A landscape with many valleys, sampled at points; each row gives a point and its height.
A ball rolls from a point to the lowest of its 4 nearest points, and stops where none of them is lower. Distance is the straight distance between rows; heights are no part of it.
k85: [150 124 182 157 114 132 114 213 147 119 116 140]  height 289
k48: [145 112 116 102 119 139 151  69 165 124 149 123]  height 559
k656: [151 111  98 132 142 136 119  92 135 141 108 135]  height 615
k243: [166  97 111 123 139 157 124  64 198  94 151 107]  height 533
k102: [ 99 138 126  99  90 117 171  86 131 119 155 118]  height 863
k68: [140 124 173 167 137 141 106 198 142 128 117 128]  height 55
k721: [191 120 197 104 137 138 107 190 142  98 114  97]  height 340
k148: [145 115 117 160 159 141 100 145 126 154 108 139]  height 186
k174: [177 109 197 119 117 132 116 207 144 101 117 127]  height 815
k857: [108 132 117 104  96 106 163  94 118 133 125 137]  height 325
k410: [162 130 153 146 140 148  93 139 154  99  82  72]  height 341
k236: [ 56 161 105 139  98  80 147 128  79 126 125 157]  height 118
k498: [137 130 117 128 150 123 129 137  98 183 111 160]  height 571
k842: [140 116 111 138 157 130 117 127 115 169 109 148]  height 716
k535: [157 106 101 136 139 144 114  84 162 121 107 123]  height 551
k822: [ 63 143 114 125  88 101 163 110 115 105 159 130]  height 313
k676: [148 111 115 158 151 147 101 130 139 134  96 118]  height 148
k104: [ 54 150  60 119 141 149 135 115  86 112 220 138]  height 368
k398: [195 136 186  98 146 147  94 159 138  95 101  67]  height 66
k606: [ 85 137 130 116  93 127 170  92 134 111 176 103]  height 120
k258: [215  86 197  87 136 122  92 190 140  83 132 138]  height 591
k73: [120 142 117 109 129 104 144 122  89 170 106 153]  height 730
k969: [111 154 126 119 137 100 143 147  71 186 112 164]  height 211
k146: [ 64 175 114 134 106  81 143 142  65 139 110 156]  height 193
k869: [157 102 107 111 132 151 137  71 176 110 142 123]  height 553
k678: [121 139 127 125 153 121 130 151  86 193 122 169]  height 119
k114: [ 44 136  84 140 119 138 135 112 107 102 209 126]  height 290
k103: [100 162 142 114 139 100 145 178  66 196 134 189]  height 44
k835: [ 47 139  97 135 105 130 142 111 116 105 200 109]  height 308
k382: [146 116 102 115 134 131 140  89 130 147 107 143]  height 650
k581: [ 52 145 104 137  88  97 150 115 106 107 159 139]  height 103
k591: [193 130 188 100 143 147 104 173 142  98 103  79]  height 80
k78: [ 82 167 126 118 124  85 142 156  60 170 105 162]  height 372
k774: [162 104 106 140 136 153 111  81 181  94 113 106]  height 499
k370: [ 72 141 122 119  86 107 166  99 128 115 161 121]  height 490
k514: [158 109 113 149 141 146 102 105 165 105  91 101]  height 405
k954: [153 107 104 109 132 132 143  80 153 129 121 138]  height 621
k938: [165 125 140 149 144 148  91 121 162  83  81  75]  height 431
k739: [133 120 132 164 155 137 104 173 118 173 127 166]  height 166
k826: [ 90 160 122 114 111  89 154 127  78 158 101 151]  height 473
k306: [170 122 134 139 132 141  96 111 175  70  88  64]  height 726
k192: [123 144 135 120 152 113 136 166  77 197 130 181]  height 94
k528: [ 41 142  75 142 111 117 133 125  98  95 200 156]  height 69
k920: [113 132 133  91  98 134 174  80 148 122 162 111]  height 875
k151: [104 146 118 105 102 101 157 107 101 143 114 144]  height 224
k896: [ 68 151 108 125  88  86 150 117  97 124 125 145]  height 61
k160: [131 125 124  96 106 127 169  77 143 123 150 125]  height 782
k982: [ 62 139 122 134  90 119 155 105 123 107 182 108]  height 352
k775: [149 116 105 130 148 135 122 113 121 158 103 143]  height 659
k45: [ 48 136  79 138 111 121 137 118 106 100 205 138]  height 257
k701: [158 124 153 156 145 148  92 160 147 109  94  80]  height 269
k7: [124 136 139 135 150 109 132 178  88 194 140 198]  height 124
k708: [153 113 123 160 152 151  92 134 150 122  91 103]  height 219
k47: [137 113 159 175 140 135 105 200 136 153 129 164]  height 187
k873: [133 119 138 158 155 130 113 182 110 180 140 182]  height 197
k454: [167 101 116 138 135 153 109  75 198  81 132 100]  height 516
k60: [150 118 140 169 151 146 100 174 136 142 112 121]  height 71
k584: [156 104 113 103 127 141 142  75 165 121 136 130]  height 558
k446: [171 121 138 135 125 145  95  91 199  53 100  62]  height 917
k365: [132 124 106 111 130 121 139 102 113 157 106 146]  height 683
k690: [166 124 188 133 130 144 113 200 143 115 115 102]  height 49
k293: [154 123 160 158 143 147  98 173 138 122 102  95]  height 67
k997: [131 121 110 102 111 125 156  82 136 139 122 143]  height 617
k433: [130 128 132 143 155 128 121 165  95 186 130 172]  height 145
k925: [124 127 131  93 110 134 172  68 155 121 169 107]  height 894
k369: [196 139 176 101 144 145  89 146 145  84  93  55]  height 97

Call two points neighbours if one is among the 4 nearest of the other. Go from one point of each pair to the other, from neighbour to neighbour, staying as low as possible. Name the highest point that can't be avoided.
k528, k606 -> k982
k398, k690 -> k591
k103, k896 -> k78
k68, k103 -> k148

Two balls start at each pair of points below. Name the first point that both come to, or write never.
k73, k678 -> k192
k365, k826 -> k896
k842, k708 -> k60
k498, k676 -> never
